Each row is a point on a landscape with many valleys, with its height.
A ball rolls from a point to the lowest of its 2 nearest points, and stops where none of them is lower. Distance is the straight distance between rows; heights are no part of it.
ramu h=250: [ 11  31 -22 -12  -9 -49 -38   5  24 -27  -1 -46  13  32   9 -22  11  -9
  -8  30]
vazi h=304: [ 30  10  -2   5  18 -19 -19  25  20   8  24   8  11  20  48  12 -54  51
  -5  25]
Napef h=325: [ 12   2 -24  -5  -3 -21  -2 -70   5  22  35  26  12  21 -24 -11   9  29
  -2   4]
bafik h=108: [ -1  45 -22 -38 -14 -25   5 -34   5   6  38  49  24  31  14 -30   2  36
  30  14]
tima h=366: [ -9   3 -11 -23 -14 -14 -12  -8   2  -7  26 -13  29  15  21  -8 -14  29
   3 -12]
Rusat h=176: [-51   0 -10 -25 -47 -18  21 -18  -8   3  30   7  16 -10  -7  -9  51 -28
  39  26]
Bobo h=335: [-20 -36  -1   7 -24   5  -4 -26 -17   8  16 -25   0 -21 -43 -11   8  14
  -2 -20]
Zegi h=122: [  4   4  -1  18  22  29  -6  17  31 -28 -15 -62 -19   8 -30 -31 -37 -60
  -3  52]
pafed h=272: [ 31  38 -21  14  10 -20  30 -31  29  20 -42   1 -10  10  -7  23  37 -44
 -19 -15]
mepet h=500: [-29   0   7 -11  19  11  10  -7 -27  18   3  36   1  -5  13  23  19   9
  14 -16]
biboz h=124: [-52 -31  22 -35 -26  40  14  18 -37  29  10  -2 -18 -64  -9  11  26 -16
  19 -12]
pob h=713: [  9  21   5  21   9  21  12  22  32 -29 -65 -35  -5 -16  -4   2   8 -51
 -19 -35]
teg h=234: [ 23  41 -23   3   0 -30  11 -48  34  30   9  37   8  38  -9  -7  29  -1
   1  18]
barul h=427: [ 34   8 -10  26  24   3   8 -19  26  13 -29  11  -4  -1   2  20  10 -11
 -26 -35]
ziz h=446: [ -8 -16  18 -19 -23  16 -11  20 -36 -35  43 -22  14   0  36 -14 -59  34
  26  23]
det h=659: [ 60  11   1  34  25  -3  -7  24  52  12 -20  10  -6   1  26  27 -22  25
 -25   8]
fumu h=516: [ 13 -11  -3  36  -4   8   0  -2  24 -12 -21 -32  -8 -11 -29  -7  14 -36
 -24 -26]
rodu h=266: [-34 -39  -1 -14 -46  11   4 -17 -24   6  15 -31 -13 -41 -45 -18  25  -3
   2 -17]
Nofov h=221: [-24 -15  -6 -30 -21  -4   8 -39 -26   9  37   7  18  -3 -13   2  15  29
  16  -9]
Zaze h=247: [ 23  65 -34 -20   6 -41   1 -19  25  -5 -31 -15   2  29 -11  -7  52 -45
   7  37]
domuf h=575: [  3 -28  30  21  16  31  -1  18 -16  -2 -33  22 -15 -29 -25  12  13  -7
 -21 -35]
Mepe h=320: [-41 -22  16 -33 -21  22  -4  36 -28 -27   7 -26   5 -46   7 -12  -2  12
  17 -19]
Dafo h=690: [  4   1 -21  31   0 -10  18 -45   3  11 -25 -16 -25  -5 -45  10  50 -56
 -10 -16]
Linub h=396: [-46  -6   0 -40 -16   7  -2  22 -17 -22   9 -25  15 -15  21  -8   2  13
  20 -18]
Naf h=375: [-17 -11   9  16 -19   1  20 -33 -19  36  34  58  20  -1 -20  31  47   0
  24 -11]
zoka h=588: [-35 -31  22   2  14  35  12  15 -54  27 -23  38 -33 -33  -7  28  27  -5
   2 -21]
mami h=160: [  1  10  -4  23  -2  12 -15  23  17 -33  -6 -68  -7  13  -5 -39 -29 -46
  16  34]
Sizul h=382: [ 11 -40   1   9 -30 -12 -13 -39 -17  -7  59 -15  14  -1 -16 -12 -26  41
  -1   3]
Gorez h=205: [ 28  44 -31   5   2 -35   6 -41  15   6 -27  -4  -8  23 -22   3  49 -43
 -11  13]
gepos h=312: [-10 -25 -11 -27 -36 -17  -8 -55 -24 -10  52  -9  18   5 -13 -15  -6  43
   4  -2]
gitu h=125: [-29   6 -18  -7 -26 -14  18 -31  -3  10  24  12  15   8 -18  -2  40 -22
  29   2]
Nipa h=224: [ 40  21 -24   0  -3 -40 -12 -22  51  11   0  -3   6  29   3  -5  -2  27
 -23  13]
Sibi h=585: [ 10 -42  46  21  16  31  -3  26 -30   3   6  30  -7  -8 -11   6 -48   3
 -17  25]
dotof h=323: [  3  -3 -10   6 -18 -20 -17  -4  11 -10  31 -32  18  21  11 -17 -32  16
   5  10]
nivu h=641: [-21 -18   1  16   3  31  13 -21 -21  28 -11  16 -11 -29 -26  22  37  -9
   7 -29]
saz h=275: [ 20  49 -32 -17   7 -51 -26  -9  22 -16 -19 -35   7  30  -1 -18  34 -19
 -10  31]
vef h=700: [  5  10 -12  26   7   1  25 -23   1   3 -54 -29 -24 -21 -38  14  41 -59
 -25 -27]
faluf h=69: [-14  17 -11 -42 -17 -13   6 -35 -24   4  45  47  27  18  11  -8   4  40
  27   9]
Vuzo h=401: [-29 -37  37 -11  10  18  13  45 -54   4 -32  37 -33 -23  -3  -6  -8   8
 -24 -23]
Tok h=195: [ 17  10 -13  29  -5 -15 -24  14  25 -21  -9 -54  -2  14  -6 -23 -15 -34
  -7  25]
zaloz h=56: [-17   0 -29 -10 -13 -20   4 -44   0   6  17 -10   4   8 -26 -10  29  -8
   6  -3]
filu h=321: [ 16  -2  16  -1  14 -15 -14  36 -23 -10  27  16   8  19  56  -2 -47  42
   2  11]
Kikin h=607: [-17 -30  20   4   6  37   1   3 -33  20 -21  18 -21 -45 -30  17  22  -3
  -2 -38]
Zuge h=274: [ 24  27 -26  -6   5 -23   6 -53  15  31  26  58  17  27  -8   3  18  21
  11   6]
Baz h=347: [ 26  21 -18  13  17  -7  13 -47  31  25 -33  18  -8   8  -5  27  26 -19
 -14 -23]
fim h=143: [ 15  17 -27   0   3 -27 -11 -44  14   9  -4  -8  -6  17 -23  -1  31 -22
  -7   2]
rulas h=606: [ 12 -28  37  26  36  19   2  46 -18  -2  -6  44 -20   6  13   4 -50   4
 -25  19]
Vutos h=418: [  6 -31 -10  30 -18 -12 -10 -37   4  11  17 -10   4  -6 -42  -7   3   5
 -24 -15]
sabig h=709: [ 41  19 -18  31  10  -7  -5  15  55   1 -14 -40 -14  16   8  -5 -38 -12
  -8  52]
zad h=222: [ 23  30 -24  16  -4 -34 -37  15  30 -22   2 -68  -4  28   1 -16 -10 -23
  -2  53]
tubof h=684: [ 48  12 -13  43  12   1   0   5  55  17  -3  -5  -6   6   8  10 -32  15
 -17  29]
pifus h=170: [ 18  42 -25 -26   2 -34  -4 -17  42  -2  -6  13  14  39   9 -18  13  18
   1  11]
Lut h=673: [ -4 -20  -9  28   4  17  23 -38  -4  16 -15  -7 -15 -23 -50  17  42 -28
  -7 -35]
gara h=411: [ -2  18 -14 -27   9 -14  -7 -11  -1   3   8  25  16  17  22   4   4  29
  11  -8]
geb h=638: [ 40  18  16  27  28  13 -11  47  30  -3 -16   7  -2  11  35  12 -37  12
 -16  18]
lapi h=267: [-15  20  12 -20  34   2  -6  57 -13 -25 -37  15  -7   4  52   6  -5   8
   4 -28]
toget h=535: [ 18 -42  27  16  -4  17 -14   6 -31   1  31  10   3 -16  -8  -2 -43  25
  -1   8]
sop h=464: [ 17 -51  15  19 -28  11 -12 -24 -34   6  52  14  10 -21 -17   4 -35  45
  -3   5]
pobe h=227: [-67 -13 -11 -44 -36   3  23 -14 -12   9  24 -17  10 -24  -5  -5  34 -19
  34  10]
lorag h=319: [  1  12  -7  11 -13  -8  13 -50  -1  37  29  53  17  18 -13   9  31  -1
  19  -6]
pirir h=409: [ 24  -4 -13   7  18 -12 -12 -41   7  21  16  30   7  10 -10  11   5  34
 -17 -17]
durif h=359: [-28   6   5 -26  -1   7 -10  36 -15 -34   4 -15  13  -2  32  -2 -19  19
  14 -12]
libo h=488: [ 19 -25  -5  23   2  -4 -13 -30  -4  17  17  12   3 -13 -16   5   0  25
 -16 -22]
bib h=97: [-32  26   7  -3   7  13  25  26  10  -5 -16  21  14  -1  37  33  50 -47
  31 -20]
pivo h=231: [-27  27   9 -19  42  16   8  53 -10 -20 -51  14  -6  -4  48  20  21 -17
  10 -32]
kepes h=174: [  3 -10  13  10  20  49  -1  10  32 -19 -14 -30  -4   9 -31 -19 -48 -39
  -8  31]
kope h=246: [ 34   7 -29  19  -8 -36 -40  -2  34  -3  21 -53  -8  28   3 -24 -29  -7
   2  62]
Diso h=209: [-53 -37   7 -25 -36  24  15  -5 -18  23  19 -23 -17 -58 -37   0  32 -14
  12 -19]
fazep h=391: [-13 -26  33 -29 -29   8  -7  27 -62 -35  32   1  -8 -11  28   0 -38  48
  16  16]
luvo h=306: [-24   3  21 -26  17  -2  -5  61 -30 -37 -16   4   0  -4  52  -6 -24  21
   4 -18]
Lig h=725: [ 50  35  -3  36  12  -2   8  32  66  -4 -43 -41  -8   9  20  -1 -27 -25
 -15  22]
Geret h=434: [-24 -38  25   2  16  -7  13  30 -56  13 -17  49 -34   0  14  -4 -21  29
 -25 -24]
nor h=279: [-21 -26  55 -13   4  57  -4  47 -20 -18  -4  -1   9 -12 -20   3 -43 -20
   2  21]
Bam h=281: [ 13 -10 -20  22 -12 -11 -19  -3  18  -4  37 -47   4  20  -3 -27 -42   4
  12  51]
ker h=137: [ 13  62 -25 -37  -5 -32   0 -17  36   6  11  27  18  45  19 -31  12  30
  26  18]
Vare h=175: [-22  29  -5 -17  27  23  22  23  13  -4 -40  10   4  -1  34  15  28 -27
  15 -31]
gol h=622: [ 34  -6  12  29  41   3 -11  46  10   6  -4  37 -21  15  31   8 -51  23
 -24  26]
vadu h=126: [-32   1 -12 -55 -35  -4  15 -39 -36  -4  55  28  18  -2   9  -3  11  32
  37  11]
vike h=707: [ -3   8  -5  19   4  16  25   8  14 -14 -67 -32 -15 -23 -22   1  31 -63
 -13 -35]
gop h=546: [-31 -23  14 -12   1  13  16   0 -50  31   4  41  -9 -18   3  31  28   5
  23 -15]
Barod h=232: [-12 -14  38   4   9  59   1  33   8 -21 -12 -24   7  -4 -29  -7 -43 -32
   9  19]
suz h=486: [ 29   8 -14  25   8 -12  -2  -9  32   0 -28 -29  -9   6  -3  -1   8 -20
 -26 -18]
Mudob h=724: [ 38  35   1  19  12  -1  10  33  45 -20 -62 -41  -2   2  15   6 -13 -34
 -24 -15]
Nulim h=474: [ -6 -22  11 -14  24 -13   5  13 -47  -4  -1  41 -13   5  33   3 -16  36
 -12 -18]
Litaz h=223: [-47 -28  18 -40 -24  36   5  28 -39   0   0 -13  -7 -55  -6   5  14  11
   8 -18]
Buzak h=453: [-12  26  -4 -14  14  -1  15 -13  -4  15  12  44  11  16  17  19  31   2
  21 -13]
pero h=265: [ 31  21  -5   2   8 -27 -12   7  50   4  -5  -8  17  25  28   3 -20  29
  -6   2]
kem h=290: [ 36  11 -12   8   4 -25 -16   9  42  13  31  -7  12  23  28  -1 -41  42
  -6  28]
fip h=346: [ -3 -20  27 -13  -6 -12  -9  29 -51 -20  26  17  -5   7  40  -2 -43  46
  -1  11]
kef h=324: [-23 -30  52  -2  -1  38  -5  60 -29 -22 -19   5  -2 -20  -6   4 -13 -11
 -12  -3]
didad h=362: [-28 -20  33  -9   8  25  -4  49 -35 -15 -27   8 -13 -35   4   1   4   1
  -6 -27]
kimeb h=547: [ 13 -19  21  34  12  34   1  11   9 -14 -28  -3  -4 -27 -24   6   0 -24
 -19 -31]

For each start below, name the point where the ball stops.
kimeb | zaloz
zoka | Zegi
Bam | Zegi
det | faluf
pirir | faluf
Geret | Zegi

Call two points neighbours if one is among the 2 nearest of the other. Go from one point of each pair to the other, from neighbour to neighbour, staying as low as possible. Name the highest point that can't be avoided.
bib / biboz | Linub
biboz / zaloz | libo
zaloz / Zegi | saz
